Points, in no order, along strands that fork and pass close to each other.
Points whose rows are less than 65.5 apart are linked; no others are.
<706>: [ 29  72  -2 -10 -34 -13  49 -15 -26  33   9 -61  30  70   0 -32  54   4
   0  46  56  30  -1]
<807>: [  7 -11  28   8 -13  43 -12 -19  11  55 -28  11 -41 -32   6 -11 -18   8
 -21 -40 -60  19  28]
<239>: [ 19 -23   6   9 -12  36  -8 -28   4  53  -4  25 -59 -23 -22 -54 -47  32
   0  -6 -30  65  44]
<268>: [-76 -59 -42  16  18  41 -15 -36 -12 -25  17 -57 -37  37  25  19  22 -24
   7   5 -65   4 -15]
<576>: [-80 -40 -28  -8  35  16 -15 -13 -18 -62  34 -32   5  22  21  53  28 -16
  12  -5 -18 -47 -15]
<916>: [ -2  29  19   7 -11   7 -41  25   7   3 -28  41 -13 -56  27  19 -12   3
 -12 -77 -36 -49   4]
<302>: [  9   5  18 -10  -4  14 -18  11   8  10  -8  59 -35 -26 -36 -18 -41  25
   3 -53 -32   0  26]
<865>: [-84 -58 -44   9   8  34 -20 -31 -32 -45  21 -50 -22  24  21  35  30 -27
   7  -3 -52 -17 -19]
<363>: [ 59  73  40  52  -1 -27  24  29 -43  14  -9 -54  -9   3 -39  -6  -6  34
  16  -2  57  25  -6]
<740>: [  2   7  -3  -9   0 -21  -9  -1  -5  -6 -19 -34  63 -34  76  39  49 -22
 -56   0  -7 -31   7]
<971>: [-34   1 -13   7  11  30 -45   1  13  -9 -26  14 -40 -18   0  22   2 -21
  -4 -58 -58 -32   6]
<524>: [ 23 -16  17   9 -31  36   2 -42   4  71 -12  -6 -47  -9  -1 -46 -29  36
  -1  -5 -19  66  42]
<529>: [-13 -30  -5 -17  38 -25  35  -5  28 -19  31  40  16  31 -54 -28 -11 -45
  30  56  38   6 -34]
<284>: [ 12  23  30  -6 -14   7 -10  25  -2   7 -17  53 -16 -32 -23  -8 -35  33
   4 -53 -23 -14  17]
<218>: [ 31  68   7  -9 -32  -9  53  -5 -21  29   3 -59  43  57  22 -17  75   9
 -12  28  48  14   4]
<984>: [-67  -7 -36   2  44 -12 -29  12   1 -71  20 -15  36  -6  43  64  30 -28
   6  -1  -1 -60 -10]
<655>: [-44 -35 -48   7  15   3 -38 -18 -49 -14  -7 -60  13 -56  29  57  56 -81
 -37  -4 -33   8   4]
<201>: [-27  12 -10   8  12  16 -47  13  13 -21 -25  24 -22 -25   9  31   3 -17
   3 -53 -44 -48   3]
<728>: [-20  -8   2  13   4  47 -35  -6  19  21 -31  15 -56 -20  -1   3  -4 -17
 -12 -52 -68  -9  16]
<748>: [-16  -8   6  -2   3  19 -14 -13  22  18 -35  -3  -2  -9  23  15  22 -12
 -31  -8 -44 -11  12]
<41>: [ 37  31  23   9 -25 -35  31  41 -14   1 -15  12  39   8  -8   4  -7  43
  17   1  39 -14 -15]
<295>: [  4   3   7 -18 -14  -2   3 -17   1  17 -29 -33  42 -12  59  23  52 -15
 -49   4 -16 -17   8]
<917>: [ -3 -44 -34  -3   8   8   5 -40  42  35   2  14 -39  27 -28 -53 -26  -4
  18  52  14  62  24]
<391>: [ 60   0  18  -7 -30 -16   4 -30 -29   6   8  -9 -18  15 -41 -59 -54  25
  11  41  43  53 -19]
<113>: [-17 -16 -10  -9  35   2  -5  27  29 -34   7  64  -8  13 -51  11 -20 -18
  31 -23   2 -21 -18]
<532>: [ 52  75  45  54  -3 -22  24  44 -42  10  -4 -34  -8 -18 -35   6 -23  50
  24 -23  47  14  -6]
<703>: [ -3   0 -26  -5   0 -26 -35   1 -32 -13 -19 -43  67 -71  86  50  49 -55
 -63  -6   6 -16   8]
<952>: [-53   2 -26  -4  39 -11 -25  25  21 -55   5  12  27  -1  31  54  21 -19
  13 -11  -5 -60 -11]
<584>: [-74 -67 -46  10  22  38   4 -50   4 -10  57 -87 -31  55  34   1  48 -31
 -11  31 -37  16   5]
<591>: [ 80  12  31   5 -14 -37   3  30 -54 -39  20  44 -10 -31 -48 -29 -72  29
  27   1  29   9 -32]
<1056>: [ 10  -6  -8 -12  29  -9  -9  29  14 -38   9  82  -8  -4 -62  -8 -37 -13
  35 -31   6 -14 -11]
<892>: [ -4 -25  -2 -19  26 -11  20  -1  29 -11   5  45   4  24 -54 -23 -25 -26
  22  36  25  11 -15]
<96>: [-39 -47 -42   4  19  31   8 -44  50  37  14 -43 -41  47  25 -23  39 -32
  -9  44 -26  45  27]
<823>: [-20  25   3   5   2  11 -53  26  17 -14 -31  36 -13 -42  23  27  -6  -8
  -5 -70 -38 -51   4]
<1073>: [ 12 -14  22  11 -23  39   3 -27  15  69 -27   3 -36  -8   2 -26 -16  18
 -15 -14 -40  47  34]
<103>: [ 37  18  21  -3 -23 -37  42  22 -15   8 -13   9  29  21 -18 -20  -6  24
  13  30  51  -2 -22]
<127>: [ -1  13 -12 -13  11 -51  45  44  33 -24  33  15  72   8  35  17  28   0
 -14  43  40 -46 -17]
<288>: [-21 -47 -45   3  12  17   8 -41  59  38  11   1 -46  42 -18 -45  -6 -16
  19  52   7  59  24]
<2>: [ 42  41  32  27 -30 -23  24  44 -22   4 -12  12  28 -11  -7   8 -22  52
  23 -22  32 -13  -8]
<1097>: [-76 -48 -26  -9  35  27  -6 -10   4 -48  38 -10 -10  46   0  40  18  -9
  19   0  -8 -40 -25]
<941>: [ 64   1  17  -2   0 -40   8  23 -30 -39  11  68   5 -25 -52 -35 -66  -1
  29   8  23   3 -30]
<379>: [ 45  59   3   1 -36 -14  29 -24 -28  27   0 -73   0  60 -27 -55  13  10
   9  51  71  44 -12]
<673>: [ 46   3  13  -4  -7 -39  12  35 -16 -25   4  66  16 -20 -46 -17 -51   6
  28   4  25  -6 -21]
<462>: [ -7  13  -2  -2  -5 -15 -24   5   2  -9 -27  -7  48 -47  72  45  35 -18
 -32 -18 -16 -39   2]
<258>: [ -8  -8  15 -10  -5  11  -1  -3  24  24 -31  18  -3  -8  -4   6   1   9
 -13 -10 -29  -3  17]
<882>: [-16  -2 -15 -31  31 -37  43  35  39 -24  36  11  59  15  13   4  30 -21
  -4  50  40 -43 -15]
<774>: [ 38  32  41  10 -29  -8  12  36 -23   5 -12  30   3 -27 -15  -1 -30  53
  17 -41  15  -7   7]
<136>: [-45  11 -24   4  28  -2 -42  25  21 -50  -8  23  15 -15  26  49  11 -19
  12 -27 -18 -55  -7]
<404>: [-78 -25 -36  -1  36   5 -29   1 -21 -79  36 -24  18   6  31  61  29 -15
  19 -12  -8 -56 -15]
<753>: [ 70  23  31  10 -16 -23   8  28 -49 -24  15  24 -10 -27 -50 -23 -65  39
  21  -8  29  20 -21]
<961>: [ 19  36  -4  18 -23 -45  24  53  24 -17   2   5  82   4  73  38  24  31
 -15   5  29 -49 -14]
<52>: [ 50  15  33  13 -27  15  -4 -38 -37  37   8 -25 -44  -7 -32 -48 -51  56
  12   9  23  74  16]
<3>: [ 15   5  22  -4  -7  32 -16   0   2  29   0  49 -48 -36 -37 -30 -48  36
  -5 -48 -40  23  32]
<1090>: [-27 -33  -8 -23  45 -13  37  -9  33 -18  53  24  15  42 -48 -15   3 -53
  33  51  47  -8 -36]
<822>: [ 33  63  -1 -15 -43 -17  46 -21 -26  30  13 -55  11  74 -14 -51  26   8
   5  55  68  32  -7]
<157>: [ 41 -21   7 -14 -15  -8  -2 -30   1  11   5  16 -20   9 -43 -61 -55  17
  11  45  31  59   2]
<1022>: [ 22  -3  33   6 -31  23   9 -30   0  65 -27 -10 -19  -1   3 -20   1  29
 -20 -10 -20  32  26]
<980>: [ -3  35  -1   9  -5 -19 -25  50  23 -17 -17  48  26 -32  39  30 -13  15
  -1 -53 -14 -59  -2]
<339>: [ 13  33   7  16 -20 -21 -26  38  12 -10 -20  29  47 -35  68  36   7  16
  -5 -36  -9 -54  -3]
<935>: [ 28  13  35  14 -36  25  19 -30 -14  69 -21 -27 -21   4 -11 -36  -8  44
  -6  -6   7  55  24]
<128>: [-33 -33 -17  -9  36  14  -2  15  22 -42  18  43 -11  36 -44  22  -9 -18
  41 -24   1 -28 -24]
<768>: [-62 -49 -38  -1  34  32   5 -44  32   0  38 -74 -23  46  28  -4  56 -41
 -20  39 -27  18  14]
<590>: [-24  24 -18   5  14 -17 -40  40  23 -37 -15  42  19 -30  43  40   0  -7
   4 -39 -17 -61  -3]
<607>: [-64 -45 -29 -11  38  26   2  -4  10 -44  31   8 -21  48 -19  40   5 -10
  30  -9 -13 -29 -26]
<140>: [ 38  15  43  22 -28  24   7 -35 -31  60  -2 -28 -41 -16 -24 -37 -36  55
   3 -10  10  70  27]
<752>: [  0  23 -12   7  -9 -42   9  39  21 -32   4  -1  85 -21  87  39  28  14
 -21   5  21 -49  -5]
<443>: [ 25  52  17 -17 -29  -8  45  -6 -13  33  -2 -52  52  42  40  -2  79   8
 -25  17  33  11   7]
<787>: [ 24  33  41   7 -24   5  -3  33 -14  13 -17  39  -8 -33  -4   4 -29  41
   3 -61  -4 -15  16]
<1034>: [  2  25  10   3 -11  -8 -32  22   2  -4 -34   6  34 -48  70  48  20  -5
 -23 -33 -22 -44  -1]
<682>: [ 63   3  23  -8 -27  -2  -5 -30 -30  15   7  -7 -32  -9 -41 -49 -64  47
  17  27  28  61   0]
<480>: [ 55  37  42  14 -22 -13   7  27 -54   0   8   8 -18 -28 -42 -16 -56  57
  16 -24  24  21  -9]
<891>: [ 11  12  20 -11 -26   5  18 -12   0  33 -28 -30  35   5  41   8  50   5
 -35   9  -3  -2  10]
<1003>: [ -7 -11   4 -10   6   8  -4   4  28   8 -15  37 -15   3 -31  -8 -24   2
   4  -5 -19   9  18]
<1098>: [-40 -28  -8 -26  48 -15  34   6  41 -17  48  12  23  38 -27   0  26 -35
  21  49  39 -21 -26]
<59>: [ 65  50  21  15 -25 -22  15 -17 -36   9   1 -65 -14  41 -41 -49 -14  18
  12  41  65  47 -13]
<337>: [-50 -38 -30 -11  21  25   8 -43  46  23  18 -43 -23  41  17  -9  50 -33
 -25  46 -21  21  22]
<780>: [ -7 -10 -22  -9   4 -15 -34  -9 -27  -9 -23 -45  41 -56  68  50  53 -65
 -63   1 -11 -14   6]
<414>: [ 37  12  24 -11 -16  -9   3  21 -17  -1  -4  51 -12 -24 -45 -26 -51  37
  13 -16   7  12   1]
<461>: [-17 -15   0  -2   3  21 -24 -17  11  17 -35 -19  -8 -21  34  25  28 -38
 -38  -3 -54  -9  10]
<294>: [-28 -13 -11 -32  44 -22  30  15  40 -13  36  13  33  28 -13   2  30 -28
   4  51  28 -29 -14]
<260>: [ 10  28  37   8 -23  17 -29   8  -6  27 -33  21  -2 -58  44  23  -5   8
 -19 -69 -36 -40   6]
<639>: [-80 -42 -39   4  25  25 -21 -23 -31 -57  27 -37 -14  23  19  48  28 -24
   9 -11 -39 -30 -17]
<184>: [-78 -73 -40  13  17  41   0 -45  -7 -20  39 -72 -37  51  32  14  34 -18
   2  19 -51   9  -8]
<215>: [ 31  -3  16 -11 -10 -16  14  17  -4  -6  -8  53   8  -6 -46 -20 -45  17
  17  12  16   2  -4]
<691>: [-27 -21 -35  -3  14  -8 -35 -17 -33 -11 -13 -53  35 -55  53  46  56 -77
 -56   4 -21  -5   9]
<852>: [-27 -26 -19  -1  10  22 -32 -25  -2   7 -27 -39  -4 -22  35  37  42 -54
 -42  -5 -59  -2   6]
<1012>: [  3  -8   7 -11  12   4  -8  20  23  -8 -14  59 -19  -5 -45 -10 -33   4
  13 -14 -11   0  10]
<426>: [-45 -33 -33   6  19  19 -28 -27 -25 -13 -12 -61  -4 -27  36  44  57 -71
 -39  10 -43   9   2]
<146>: [ 76  21  22  12 -21 -17   8 -27 -36   0   8 -51 -27  28 -43 -56 -46  22
   9  41  62  59 -23]
<632>: [ 58  57  43  36 -12 -21   8  36 -52  -2   8  -7 -15 -30 -39  -2 -47  58
  26 -26  38  16  -3]
<490>: [ 19 -11   6 -16   3 -22  14  10   8  -4  -6  49   3   5 -53 -24 -35  -4
  18  24  21  12  -5]
<271>: [ 18 -15  14   3  -8  38 -11 -17   5  48 -11  32 -47 -24 -31 -37 -41  33
  -2 -24 -33  43  41]
<972>: [ 18  23  20 -15 -28 -11  36  -7  -2  31 -19 -35  40  28  34  -2  56  15
 -25  18  15  -1   7]
<944>: [ 16  33 -19   6 -13 -48  45  55  19 -19  27  12  88   8  50  22  26  19
 -10  28  43 -51 -22]
<904>: [ 27   0   4 -19  12 -13  -9  32   6 -23   3  80 -10 -23 -58 -18 -46   3
  21 -21   2  -5  -1]
<1043>: [-44 -54 -53  13  20  32  16 -46  63  43  27 -36 -50  61  15 -32  24 -23
  14  47  -8  58  25]
<226>: [ 24  16   8 -24 -19 -41  43   9  -5   6   5   6  33  33 -23 -39  -1   6
   6  55  51   4 -22]
<726>: [-48 -44 -22  -6  38  24   3  -2  21 -42  31  29 -20  51 -41  25  -7 -17
  43  -9  -4 -19 -27]
<1015>: [ 18 -35 -17 -17  -3  -5   7 -40  24  22   8  21 -25  15 -42 -64 -41  -1
  18  51  29  60   6]
<65>: [ -3  -9  11  11 -11  53 -33 -15  11  46 -31   6 -54 -36   9  -4 -13 -12
 -26 -48 -73   7  19]

A fork is a point with three links, a tip a point with one. Leave the first point through the second and follow the links. Name the first fork or tip that comes.
<363> / <532> -> <215>
<891> / <972> -> <391>
<258> / <1003> -> <576>
<226> / <103> -> <1073>
<524> / <239> -> <226>
<184> / <584> -> <1043>
<1073> / <807> -> <260>
<748> / <461> -> <703>
<215> / <490> -> <752>
<673> / <941> -> <363>

Follow the links from the first point to the second, and from the first to the third. Name the last point that the two ways share.
<952> / <1043> / <607> -> <576>
<726> / <339> / <268> -> <576>
<728> / <41> / <935> -> <1073>
<823> / <391> / <239> -> <1073>
<1015> / <218> / <935> -> <391>
<443> / <917> / <1073> -> <391>

Name the points in between on the shortest way along the links from the first point to the second, in order.
<96> / <184> -> <337> > <768> > <584>
<461> / <404> -> <748> > <258> > <1003> > <1012> > <904> > <1056> > <113> > <128> > <726> > <607> > <1097> > <576>
<103> / <1073> -> <41> > <2> > <774> > <787> > <284> > <302> > <3> > <271> > <239> > <524>
<941> / <944> -> <673> > <215> > <490> > <892> > <529> > <1090> > <1098> > <294> > <882> > <127>
